Each row is a point on a landscape with many valleys, with its height.
A ball rolls from a point to the lowest of its 2 nearest points, and stops where none of them is lower. Distance is the straight distance between rows; heights are no part of it.
Zakek: 28	-25	-8	-13	29	-5	-42	25	-25	6	-50	7	6	-19	13	-4	13	-27	2	-20	18	15	-22	14	-12	-16	8	-7	22	-3	-9	-12	14	-21	13	8	29	-13	46	-13	23	13	-38	32	-26	-23	-2	3	9  height 47.9
mip: -51	26	54	-5	-1	5	22	-24	8	-26	34	15	-34	16	-28	17	-26	37	-11	38	-8	-5	27	38	30	-13	9	36	-36	0	-23	-14	-13	5	-15	6	-5	-39	32	-10	-30	-7	13	11	-9	-13	-34	-42	-52  height 63.3
Panun: -45	19	20	17	-17	24	48	-28	18	-9	54	-19	-35	28	-34	11	-44	19	8	45	2	-24	36	5	28	27	0	11	-41	6	15	-21	-28	22	-22	-6	-44	-7	-35	-5	-40	-18	31	-19	9	-1	-34	-8	-11  height 55.9
vuzun: 13	7	-24	19	-8	-4	-4	-12	2	2	4	38	-6	-32	-3	1	7	-45	9	-10	16	-7	50	-7	-12	-8	9	-40	30	43	7	47	-8	-60	-10	-20	-6	51	10	20	18	-20	17	29	23	-5	-23	9	10  height 22.6
Kunaz: 43	-9	-75	-5	-6	-53	-3	37	2	-16	-8	30	11	1	-27	17	10	-53	-18	-23	-6	-3	16	7	-15	-30	23	-36	1	26	20	53	-6	-32	22	-41	-5	42	0	41	43	13	-8	-11	26	-16	42	-16	42  height 28.2
sug: -5	-14	-13	16	17	28	-48	1	-19	25	-24	-9	-14	-50	-7	-6	-9	-20	9	42	40	13	-7	-7	-2	55	-17	-15	6	11	0	-37	-20	20	-12	-8	-12	8	52	-25	0	-19	-29	40	-28	-10	-62	23	1  height 23.8
nefev: 19	-19	-5	-25	37	-42	-15	-4	-15	-44	-54	11	19	10	7	-10	22	9	-18	-21	-17	-2	-19	1	13	-34	-4	-1	-15	-4	14	19	25	-14	29	-2	21	-11	-13	-13	37	22	-4	-4	-20	-33	44	-38	-5  height 54.6
mudo: -4	33	-1	30	-11	-22	7	-29	8	-22	3	27	-3	-2	1	-14	31	-6	28	36	-29	0	29	-51	10	0	-23	-10	9	27	24	62	-4	-30	7	-32	-11	54	-36	16	63	-37	27	-22	-5	21	-1	18	-40  height 58.5
rapo: 29	-16	-42	-6	0	-32	40	11	-6	-16	31	1	10	6	-8	7	-14	-20	-24	-16	10	-6	14	16	-1	-11	-9	-14	-13	17	28	38	12	13	2	-22	-6	0	-32	7	3	30	23	-7	14	-14	25	-14	26  height 19.6
lod: 5	-22	-14	-28	-29	13	46	21	9	20	-12	-17	18	12	21	-9	-17	-13	-18	-41	33	23	-31	16	-29	-15	30	-26	14	-44	19	-10	36	-13	42	38	-7	23	-83	-10	4	-16	-13	-8	15	-22	71	9	62  height 44.1
nubi: 22	6	-8	16	35	-28	19	-8	-6	-36	1	26	-15	13	0	-23	2	-13	23	29	-16	11	25	-36	-5	-21	8	-26	6	4	42	66	14	-16	2	-12	-6	19	-31	7	65	-11	17	-15	-11	3	5	-10	-26  height 57.4
vizo: 43	-16	-76	-29	-9	-48	-36	50	-8	-6	-16	0	15	-8	-5	16	36	-29	-34	-34	-18	14	-33	22	-17	-16	6	-15	21	-2	6	24	-3	-4	32	-20	23	20	10	32	43	33	-23	-14	13	-18	54	-15	38  height 31.1
giguz: -32	2	31	32	19	11	-25	-50	10	-11	-61	-18	16	-6	-22	2	-32	-16	7	22	26	-20	33	-7	18	15	12	0	-39	13	23	-30	-16	-22	4	16	-40	43	1	-33	-37	-45	-9	3	-12	-13	-24	-10	35  height 26.3
dilu: -10	15	-28	-3	-29	-6	27	16	11	-9	37	-17	-25	6	-7	-4	1	6	-2	46	-19	23	-13	-29	-4	25	-11	-13	4	6	29	23	-9	32	1	-7	-22	15	-42	15	34	-6	25	-15	8	12	27	9	-3  height 25.6
ruri: 12	0	6	-6	-9	7	-9	2	-5	23	-10	-15	-6	8	22	-33	49	20	28	8	-28	-2	-40	-43	-3	-15	-3	2	17	-37	-5	-11	11	13	17	1	3	15	-7	9	50	-32	-33	-39	-14	26	7	47	-38  height 45.9
las: 13	7	7	1	-21	32	44	-16	2	3	7	-34	-20	22	13	9	1	-34	3	-31	40	-13	-7	-28	-8	-3	19	-11	11	-53	12	-4	19	12	-4	-27	-4	49	-54	12	13	-9	-21	-22	19	15	10	26	3  height 42.0
Riku: -60	0	1	-35	-54	31	-10	12	21	51	-15	-32	7	-30	9	5	10	34	-24	-23	7	36	-56	39	11	46	-7	17	6	-23	-11	-59	-13	18	37	25	-3	9	-12	2	-34	-20	-8	4	12	14	26	3	19  height 34.9
gali: 10	-3	-63	10	-26	-15	-9	61	2	26	36	21	-33	-27	-19	9	0	-28	12	56	-22	34	10	5	-26	15	9	-11	47	23	3	28	-29	-1	-12	-7	-18	20	27	32	26	1	-13	15	4	7	-8	-8	29  height 33.2
fid: -84	34	-8	-30	-64	21	8	-3	32	19	13	-22	-22	-18	-12	-2	1	42	-16	22	-5	51	-29	37	26	57	3	-1	-7	-34	-10	-38	-25	15	38	14	-27	15	-30	17	-2	-35	-1	-12	14	23	16	-8	-22  height 32.2
gobu: -19	-18	-48	-20	-45	-31	45	54	12	0	38	11	-8	5	-30	-9	-29	27	-26	60	-29	63	-12	27	3	0	17	10	-6	-9	3	8	-13	13	20	45	-36	-21	-15	0	14	-14	-2	-10	-13	-31	48	-20	35  height 64.4
Gib: 13	11	15	5	-2	23	5	-24	3	-4	-20	-38	-25	23	5	-19	17	-2	27	10	3	-14	-20	-66	-3	6	15	-14	1	-47	31	-29	6	29	12	-15	-23	39	-42	12	36	-33	-20	-43	-10	26	-7	35	-25  height 43.9
figi: 14	-20	-9	-4	-13	-7	7	29	-16	37	6	-17	24	-16	28	-35	40	13	-8	-21	-12	7	-46	-20	-9	-1	-44	25	5	-23	-28	-11	2	31	6	-4	15	-15	3	-9	17	-6	-17	-24	-19	21	16	49	-2  height 48.2
vanu: -10	-3	16	-42	-9	-26	12	-5	-1	-20	-2	-7	26	20	11	-4	42	28	-38	-50	-27	-9	-22	30	20	-40	-17	42	6	-22	-51	1	15	-10	14	3	52	-37	8	-10	10	28	-4	10	-10	-17	31	-37	-33  height 51.7
ganoz: 38	0	-22	-16	14	-24	-60	15	10	-4	-39	10	21	4	13	8	39	-3	-4	-53	-30	2	-23	4	-13	-31	20	-14	26	12	8	11	6	-23	10	-1	27	10	11	20	13	34	-18	0	29	-7	46	-11	17  height 27.1
bori: 23	3	-30	14	-8	-31	2	5	-5	-5	16	41	-5	-3	-16	13	-6	-53	11	-22	-5	-26	67	1	-14	-42	17	-17	13	34	-27	38	-20	-49	-17	-41	0	33	57	26	-1	8	-12	5	23	-9	-39	-16	5  height 25.7
bur: 35	5	0	17	16	23	26	-7	-12	16	36	32	-11	-7	22	-13	12	-36	34	-7	17	-6	30	-39	-30	-14	-12	-17	46	8	-10	35	21	-13	-30	-20	16	-5	17	8	11	-4	16	7	6	26	-33	43	-19  height 69.3
Tev: -54	2	19	26	0	28	13	-53	4	-13	-14	-18	-29	-10	-20	-11	-42	-12	14	51	33	7	35	-3	23	40	11	-16	-19	1	33	-24	-20	-4	11	16	-48	36	-44	-31	-2	-57	7	11	-3	-12	-34	-8	18  height 28.9
sifa: -14	24	2	20	-7	-18	12	-30	-6	-22	29	-13	14	5	4	0	6	27	-18	9	-12	-15	9	-17	22	28	-56	2	-27	20	14	20	-20	40	-20	-17	-7	-11	-25	3	-1	19	58	-16	2	19	0	14	-16  height 57.8
nosom: -22	1	18	1	-32	37	58	-35	10	12	20	-44	11	10	21	-6	-28	-14	-17	-28	43	-9	-1	-1	-5	22	-16	-5	-5	-28	20	-22	7	10	-5	7	-21	31	-83	-4	-19	-12	6	-8	14	9	19	15	39  height 40.3
Lumeg: 20	-26	5	11	21	46	-24	-8	-12	13	-29	-8	-25	-28	-5	14	-14	-41	10	3	56	-3	14	-8	-23	13	24	-20	21	-7	-14	-36	3	-7	-19	-9	7	18	40	-19	-14	-7	-34	36	-20	-8	-69	12	18  height 28.1
kosi: 7	5	-10	29	11	-9	-15	9	11	15	15	54	-9	-21	0	-3	-8	1	29	14	-26	1	36	-12	-18	-18	16	-20	23	64	3	50	-8	-61	-6	11	-11	11	41	19	-13	-12	28	19	30	8	-13	-3	2  height 19.8
tasuf: -22	-2	-25	13	7	5	-48	-14	-10	-8	2	11	-13	-56	-1	-1	0	-14	-7	33	15	15	18	7	19	53	-40	-19	10	39	3	15	-26	-3	-7	-8	-1	6	46	-13	17	-5	11	47	-22	-8	-58	0	-9  height 28.3
ladar: -52	40	7	-2	-31	2	-48	-18	33	-12	-2	12	-11	-20	-29	32	3	36	-10	15	-31	0	7	53	23	26	20	3	-15	29	-19	-4	-31	-26	11	-3	-15	11	34	19	-36	-2	1	14	33	-3	-13	-38	-26  height 29.4
bug: -29	41	8	2	-7	-1	-29	-17	27	-23	5	16	-30	-10	-13	13	3	10	13	34	-22	4	25	5	13	23	15	-17	13	24	14	24	-21	-32	8	-3	-7	23	1	15	24	-18	20	15	18	3	-25	-22	-41  height 26.8
tivet: 3	48	52	-6	22	39	-36	-62	25	-27	-22	3	-7	17	15	2	17	13	28	-34	-1	-32	24	-31	3	-3	19	-23	33	-10	-5	-3	20	-30	-1	5	28	19	-11	12	2	12	11	-3	26	17	-19	0	-55  height 50.8
peba: -45	26	34	-10	-13	39	0	-47	14	2	-18	-29	-13	-5	4	-5	-3	16	2	19	20	2	-13	-5	21	49	-7	-8	-17	-19	40	-39	-9	8	19	25	-19	11	-51	-16	-9	-24	22	1	4	13	-2	-2	-6  height 31.6
Migi: -44	11	20	-24	-11	4	-29	-27	15	-4	-30	-2	27	-19	27	12	7	31	-41	-47	2	-1	-15	38	16	23	-25	6	2	18	-3	-15	9	-10	25	26	36	-19	-18	-13	-22	29	34	35	11	-4	29	-23	8  height 34.1
daka: -23	-46	-38	-6	-39	2	22	14	-19	33	11	-21	17	-50	5	11	-20	-36	-39	-3	63	42	-19	31	1	46	-43	11	1	-11	-19	-39	-20	25	18	1	-7	11	-11	-31	0	-19	-29	38	-23	-35	-8	17	48  height 57.6
daz: 40	-17	30	-7	40	14	27	13	-12	-14	-20	-26	-12	49	-12	4	-16	-16	25	-3	17	-22	-1	-21	-9	-40	41	9	-19	-50	-3	-26	31	30	-16	-20	-4	-10	0	-14	-7	-3	-38	-21	-17	-5	-12	-7	2  height 34.6
sev: -9	-6	20	-1	4	11	4	1	15	-4	-39	-45	-6	47	-30	20	-36	-6	7	6	12	-16	-11	-7	13	7	37	16	-45	-30	19	-60	-4	27	-7	-7	-39	20	-17	-4	-44	-20	-15	-32	-10	-20	11	-11	36  height 31.0
pozuz: 18	-9	-4	9	32	-30	-64	19	-8	-32	-18	16	-15	7	-35	14	2	7	10	34	-29	-8	16	7	11	-4	9	1	-13	29	5	9	-23	15	-21	-23	-4	-14	65	11	-1	23	-15	-12	-11	-17	-31	-32	-14  height 42.9
Lupo: -34	13	-13	-29	-48	-14	1	47	35	7	12	22	-9	-8	-5	7	9	30	-17	10	-49	33	-11	61	-12	-7	52	2	20	7	-14	18	2	-41	26	44	-6	-6	4	21	4	-5	-5	16	36	-7	48	-36	-2  height 62.1
Puge: 54	-26	2	0	26	18	-1	23	-22	23	-34	8	-2	-9	10	17	17	-66	0	-41	53	-4	1	-3	-51	-36	42	-32	30	-33	-28	-12	36	-40	15	-3	40	12	12	2	20	11	-52	30	-11	-20	-7	19	16  height 50.2
goko: 45	-16	-64	1	14	-55	-11	34	5	-14	7	24	31	-2	-17	17	-17	-21	-20	-14	-22	-6	12	7	-11	-21	2	-16	-18	50	37	45	-10	-3	2	-26	-18	-2	19	24	-4	32	18	-12	23	-14	33	-27	49  height 24.0
tibu: 18	-25	12	16	18	-7	25	14	-35	9	38	24	16	6	12	-30	6	18	17	17	-16	-9	5	-13	-8	-23	-31	35	-18	0	-35	10	6	30	-35	-8	11	-71	45	-8	-11	9	-3	-9	-34	21	-39	26	-24  height 67.1
fotu: 21	43	68	-4	8	37	-23	-47	29	-6	-20	-20	-4	57	3	14	8	9	31	-50	-13	-46	15	-26	5	-34	44	9	24	-36	-10	-34	13	-9	-15	-4	14	13	7	21	-31	13	-21	-29	25	16	-5	-4	-48  height 51.9
Rogoz: -16	1	9	-35	-25	-8	15	19	-10	9	24	-13	0	3	21	-16	37	41	-22	-7	-25	12	-50	17	12	-10	-16	34	4	-31	-30	-10	9	30	7	6	36	-44	5	-10	23	20	-9	-9	-16	13	22	3	-41  height 50.3
Lesa: -36	17	18	-10	-9	-8	-48	-33	18	-13	-14	1	31	-23	-6	21	9	22	-30	-37	-9	-13	7	39	20	17	-18	15	-4	40	-25	-8	-20	-15	-6	-6	22	-14	38	1	-40	37	6	25	9	-5	-5	-29	-11  height 32.0
nivol: 54	-47	-53	-9	8	-25	30	55	-22	25	20	-15	36	1	16	-20	-12	5	-14	-12	-5	16	-43	-2	-24	-11	-26	12	-16	-5	7	5	26	51	-2	15	-5	-50	-19	-17	-9	32	7	-24	-18	0	51	33	58  height 67.2
Tep: 39	-23	22	5	35	38	17	14	-18	10	-21	-19	-8	15	-10	27	-35	-48	9	-17	62	-25	8	6	-17	-22	37	2	-10	-22	-15	-39	28	14	-30	-16	12	-8	25	-10	-49	9	-31	20	-18	-21	-33	-6	42  height 31.7
pibi: 9	-20	-38	19	32	-47	-58	28	0	-30	-31	2	-7	0	-49	12	-31	7	14	65	-43	9	7	-9	9	14	26	0	-38	40	43	12	-34	0	3	-1	-52	6	30	2	-10	-7	-7	-16	-4	-27	0	-31	16  height 40.1
lodo: 32	-11	-19	28	8	-9	13	16	-34	19	38	39	0	-23	10	-25	19	-12	32	28	-18	3	11	-34	-11	-14	-26	8	10	22	-28	37	-5	8	-42	-27	0	-16	57	10	16	-7	3	-13	-25	26	-51	40	-20  height 68.3
Nafar: -52	26	-15	-3	-43	10	12	13	34	17	39	-5	-34	-2	-21	8	-10	40	9	64	-26	40	-18	-3	8	38	19	-8	-5	7	14	-12	-31	12	11	24	-48	8	-27	26	-9	-36	22	-10	25	17	22	4	-10  height 29.3
zozis: -3	44	-38	-17	-47	-36	11	27	13	-13	46	14	-23	5	-5	14	48	19	-13	28	-47	13	-17	4	4	15	-30	18	46	10	3	51	-14	8	5	-16	21	18	-12	48	53	15	39	-16	24	27	32	-9	-35  height 59.9
nepir: 36	-20	-1	-1	62	-23	3	-15	-18	-44	-55	2	6	14	19	-28	-3	-12	-1	-10	18	2	-3	-28	-5	-24	10	-30	-23	-25	39	39	33	-10	22	-1	10	-2	-37	-18	57	-1	1	-10	-27	-14	20	-7	-13  height 56.1
Gika: -7	-27	29	0	29	2	28	8	-28	6	30	27	-11	-14	16	-24	-19	25	-1	23	5	12	10	14	2	-6	-12	22	-15	15	-21	12	4	5	-18	28	9	-70	24	-35	-14	13	25	34	-34	-4	-35	-12	-21  height 66.1
ditik: -42	29	21	23	-19	-13	0	-47	16	-13	2	-18	9	8	-16	11	-16	18	-10	5	-11	-33	20	-1	29	24	-21	17	-41	12	11	-11	-40	14	-1	-8	-20	7	-10	-1	-32	5	16	-19	7	12	-12	-6	-13  height 56.9
medoz: 34	-4	-3	17	17	-26	-40	8	-3	-11	-20	19	27	12	-7	3	9	-3	26	-25	-33	-22	-2	-19	-15	-34	18	4	-4	24	-6	7	-2	-8	-13	-18	-1	6	26	18	-16	13	-5	-26	22	7	17	4	8  height 30.7
zanok: 16	10	19	33	18	20	19	-22	3	-6	23	-21	-19	35	-29	23	-43	-5	26	16	1	-40	39	-26	6	0	17	-7	-32	6	29	-27	-7	36	-40	-18	-45	8	-11	2	-47	4	5	-36	13	16	-31	7	7  height 54.9
bokaz: -42	9	2	15	-15	-10	18	-2	3	-17	57	24	-51	5	-46	19	-23	20	-3	73	-15	4	32	18	20	11	7	32	-33	21	-13	-1	-36	17	-16	-13	-25	-6	42	6	-11	-22	2	-2	-3	-1	-52	-19	-43  height 62.4
Popi: -32	-9	22	5	-32	5	53	-36	-3	7	12	-18	40	10	15	-29	-11	24	-28	-23	10	-15	-7	1	8	2	-51	20	-31	1	1	6	2	14	13	13	-14	0	-67	-27	-10	-16	22	-23	4	7	31	26	31  height 38.5
mugud: -12	9	57	-42	9	52	52	-24	-5	-10	-2	-6	-16	14	32	-10	-6	-2	-4	-33	42	1	8	29	-4	-8	24	-8	16	-45	1	-8	45	-29	6	36	31	-15	-52	-30	12	2	9	49	0	-24	-4	-27	-19  height 47.4
Vomi: 39	-12	24	5	19	27	-5	-15	-12	13	-30	6	27	-9	34	0	17	-31	3	-70	43	-20	-1	-20	-30	-31	9	-23	29	-17	-21	-2	31	-36	9	8	41	20	-6	-11	3	2	-26	17	15	9	8	42	10  height 51.8
lev: -52	-21	-18	-26	-50	11	27	15	-3	30	6	-8	8	-42	-12	4	-8	-17	-35	-15	27	30	-8	70	13	29	-11	16	-4	-10	-37	-17	-7	-9	21	5	8	-6	12	-17	-9	-22	-15	50	-8	-32	-7	-23	19  height 59.0
bek: 33	-33	3	5	21	2	57	32	-23	32	39	11	19	25	32	-42	-5	27	14	1	-17	5	-23	-10	-30	-35	-16	17	-19	-7	-9	12	32	33	-22	28	4	-62	-18	-25	-15	17	17	-26	-15	22	30	40	14  height 68.6
sepi: 30	36	46	10	19	26	-41	-23	18	2	12	-10	-26	37	-4	13	12	8	52	4	-21	-39	14	-36	1	-8	32	0	2	-12	4	-34	-5	15	-35	-17	2	9	20	37	-20	5	-9	-45	18	39	-36	25	-61  height 52.7
rap: 39	4	24	11	30	13	-52	-23	5	0	-33	3	30	12	10	9	24	-8	12	-51	-8	-35	5	-16	-12	-28	6	-2	24	1	-34	-26	7	-14	-28	-23	28	-5	46	17	-35	33	-17	-6	15	11	-15	11	-11  height 33.6
kufit: -12	-6	38	8	40	17	14	-11	-2	-14	-4	1	-36	19	-30	10	-40	1	17	27	13	-21	33	22	9	-21	39	13	-23	0	-3	-13	15	-20	-19	15	-3	-25	23	-22	-32	-10	10	31	-17	-35	-45	-50	-14  height 64.0
Zusin: -8	30	-11	2	-29	-28	24	0	-11	-14	52	7	-4	5	5	-8	46	21	-13	18	-23	-3	0	-14	18	7	-63	24	14	-1	-19	43	-7	29	-15	-35	24	-2	-8	24	43	9	38	-16	-7	24	-5	12	-48  height 58.9
Kuler: 15	-6	-21	9	9	-11	-41	8	-22	-5	14	13	11	-36	9	7	13	-18	-12	-8	3	-8	10	9	7	38	-47	-2	13	32	-18	10	-16	30	-36	-26	23	-21	58	5	-4	38	17	29	-15	-5	-43	2	-5  height 31.8
nobi: -27	38	-14	-22	-52	-12	-7	32	30	10	22	16	-7	-6	3	2	41	47	0	18	-54	38	-38	12	0	1	17	3	29	-2	-2	20	-7	-19	30	23	12	5	-9	37	33	-4	13	-2	27	22	56	-8	-29  height 61.1
guvid: -35	8	12	-27	-35	20	-21	12	25	57	-20	-6	21	-4	28	-16	26	39	1	-35	-22	20	-58	18	-4	4	15	10	18	-12	-13	-37	10	-17	33	36	7	-5	-3	4	-19	-12	-15	-9	29	30	46	18	10  height 37.4
bubud: 5	-22	2	2	-7	-1	7	7	6	16	-42	-14	46	11	18	4	-8	-7	-7	-47	20	-2	-31	-1	-12	-12	7	-1	-16	-15	6	-27	14	-13	26	16	-4	27	-32	-12	-20	-18	-17	-22	13	-6	58	13	59  height 42.1
vido: 13	-18	-11	-13	25	-19	-62	45	-7	10	-28	13	-2	-8	-2	7	0	16	6	19	-27	19	-19	17	-12	-6	18	1	10	18	-2	4	-5	3	-2	24	5	-46	60	-11	-6	25	-16	25	-25	-17	-6	-23	7  height 45.4
movik: 9	-31	4	-5	47	6	20	18	-25	-14	1	21	-31	-9	3	-7	-29	-16	14	26	27	13	26	21	-9	-22	12	-11	7	0	5	15	22	-6	-25	17	17	-49	28	-37	4	15	5	55	-37	-40	-45	-37	3  height 65.0
rize: -4	-8	28	-37	2	43	40	4	-5	16	-18	-26	-6	25	40	-9	-15	6	0	-28	36	10	-32	11	-16	-6	18	-9	16	-36	14	-30	45	1	15	42	11	-10	-71	-21	-8	1	9	18	1	-11	36	0	19  height 46.0
ros: 11	-42	-17	9	5	4	5	-1	-34	15	-31	-40	32	-27	17	6	-9	-36	-38	-31	68	3	-27	5	4	31	-52	17	-14	-26	-7	-40	-4	29	17	-2	9	11	-26	-36	4	-6	-36	8	-25	-18	9	39	51  height 56.0
vuso: 14	-19	17	4	14	30	14	-18	-42	25	-1	-34	18	-23	57	-1	10	-21	-25	-53	70	-5	-19	-17	0	25	-56	2	15	-30	-12	-33	14	27	0	-7	48	-6	-45	-31	8	19	-7	5	-21	18	-6	60	7  height 54.3
kema: -45	21	10	-4	3	15	-57	-25	13	-3	-28	-12	-13	-40	-1	-3	21	9	-4	14	20	19	-19	10	23	58	-28	-16	5	8	18	-28	-18	5	22	14	-3	4	5	-15	16	-12	5	30	-8	7	-17	-4	-15  height 31.9
Sidup: 16	9	13	7	19	13	-51	-24	-12	0	-16	-18	23	-16	26	8	28	7	-11	-51	17	-20	-4	-9	4	17	-45	-4	18	9	-19	-16	1	21	-26	-16	42	-20	18	10	-27	44	12	11	3	16	-11	22	-11  height 34.8
Kul: -22	-1	-48	-9	-45	-35	-1	57	28	-10	19	11	-13	3	-40	24	-23	22	-18	42	-54	42	-4	30	0	-1	42	8	-2	13	6	20	-28	-12	17	16	-26	0	12	30	-10	4	-1	-4	24	-26	40	-43	20  height 63.2
zal: -35	-18	-2	2	-18	-9	8	-3	-5	13	-3	12	22	-27	-8	-5	-9	12	-8	10	2	7	1	27	14	9	-10	18	-26	16	-13	-4	-13	-9	18	13	-14	-8	21	-31	-5	-25	-12	12	-14	-15	-11	-12	3  height 60.1
Gik: -5	8	39	-4	7	8	-37	-25	17	19	-67	-15	44	19	24	-16	26	20	4	-51	-17	-11	-36	-8	1	-22	10	12	1	-18	-4	-33	11	-23	34	31	8	8	-6	-7	-15	-10	-21	-21	15	11	47	16	15  height 39.8
Lete: -17	33	19	17	15	8	-15	-6	7	-1	39	49	-31	-15	3	0	10	32	26	47	-22	5	32	0	-4	3	15	-14	26	42	-1	40	-6	-32	-22	20	7	-21	27	17	-3	-5	41	23	20	30	-25	-5	-42  height 23.7
zigef: 12	-6	-14	-40	0	-37	-23	6	-10	-17	-29	6	15	4	18	-20	71	15	-27	-45	-32	5	-26	7	18	-42	-19	15	25	-24	-30	25	15	-21	33	4	51	-9	-3	-4	62	27	-18	-2	-5	-16	50	-15	-28  height 53.1
Ronus: -13	1	21	2	6	-1	19	-37	-1	-4	-12	10	41	-17	40	-17	-3	7	-22	-50	16	-11	14	-2	4	3	-36	-4	0	25	4	21	15	-33	19	18	17	3	-37	-20	-7	-2	36	15	7	3	26	15	26  height 36.4
vogo: -28	10	46	25	13	8	-10	-37	16	-16	-68	-30	16	38	-32	23	-44	-21	9	10	12	-37	21	15	33	-15	27	36	-58	-12	0	-50	-9	-11	-4	-5	-37	36	13	-11	-62	-38	-31	-18	-21	-33	-10	-24	21  height 28.6
giba: 17	-48	-53	-22	-21	-39	42	67	-14	26	35	2	17	7	-13	-17	-16	8	-22	30	-18	39	-32	26	-9	-16	-9	21	-16	-2	-8	-3	4	35	5	32	-12	-59	11	-17	1	17	-10	0	-27	-23	38	-10	37  height 65.7
geseb: 54	-18	12	20	29	19	50	17	-25	25	40	2	10	6	30	-23	2	-18	23	-29	20	-18	-2	-25	-29	-24	-24	2	14	0	-13	16	33	25	-42	-11	24	-42	-10	-6	-16	23	4	-5	-4	30	-11	48	8  height 69.7
kozol: 10	9	35	23	-4	45	22	-40	-12	23	-6	-22	29	-5	43	-19	14	-23	5	-64	43	-30	9	-47	-14	3	-21	-3	18	-33	-25	-19	22	-10	-6	-8	27	19	-24	-14	-14	-4	-15	-9	-3	35	-7	55	-1  height 53.0
mis: -41	-10	0	10	-10	-15	3	-10	-9	-8	27	22	0	-29	-30	5	-18	24	-17	51	-8	7	0	22	30	17	-32	39	-56	28	-44	0	-37	17	0	-12	-25	-32	62	-22	-17	-17	-6	14	-35	-6	-47	-21	-27  height 61.4
Mobig: 29	-17	10	-15	29	10	13	19	5	-22	-28	-57	-16	70	-35	9	-29	4	9	22	5	0	-35	-21	13	-13	44	14	-40	-63	29	-68	25	60	1	-10	-26	-8	-27	-7	-17	-2	-25	-55	-24	-12	14	-8	5  height 33.5
suvan: 36	2	-49	-1	-6	-36	-1	43	-17	-7	35	41	-16	-18	-15	3	17	-51	3	28	-18	9	30	10	-14	-12	-15	-7	39	19	-25	51	-24	-18	-10	-35	14	8	62	29	43	15	-10	14	-8	10	-42	-13	1  height 29.2
deda: 4	32	27	32	5	11	-21	-29	25	-5	31	18	-22	31	-20	28	-19	8	39	9	-33	-47	46	-29	-4	-12	22	3	0	33	9	-5	-19	-9	-31	-21	-24	24	16	32	-35	2	11	-33	36	14	-36	11	-30  height 53.8
sis: 29	23	39	28	44	27	7	-42	5	-24	-4	13	-8	35	15	-5	-11	-6	36	-25	16	-34	35	-48	-11	-19	17	-35	12	-12	28	18	40	-4	-21	-4	8	9	-32	5	-5	3	34	-14	22	26	-17	11	-24  height 49.7
Logi: 21	-8	-73	3	-15	-29	16	23	-2	-16	56	1	-3	-13	-25	13	-21	-18	-16	35	-8	20	11	6	3	32	-34	-11	-4	28	39	50	-21	35	-18	-35	-19	12	-18	17	27	19	28	-2	3	-7	2	-7	27  height 21.1
sugi: 1	12	56	1	37	28	42	-46	6	-28	-9	7	9	33	21	-10	-24	1	13	-47	32	-30	31	-12	-5	-24	15	-17	-6	-20	11	11	45	-35	-3	19	15	-8	-60	-22	-13	0	31	12	5	-6	7	-13	-6  height 48.6
rek: 11	0	-48	17	5	-31	-39	52	6	1	1	4	-31	-6	-30	9	-9	12	22	81	-50	35	-7	-19	-8	19	23	-12	7	26	33	22	-36	3	-2	13	-33	16	28	25	28	-7	-12	-19	-2	7	-3	-6	3  height 36.9

Call two points neighbours if one is among the 2 nearest of the other. Go from one point of each pair to the other, from neighbour to neighbour, staying as low as possible. Name the highest point that can't be avoided.
rapo, ganoz | vizo
ganoz, giguz | Sidup
ganoz, kosi | geseb
sug, giguz | kema

Where does a ball stop that starts at each point below?
bur | kosi
bokaz | kosi
nivol | rapo
ditik | rapo
sis | rapo
nubi | kosi
nosom | kosi
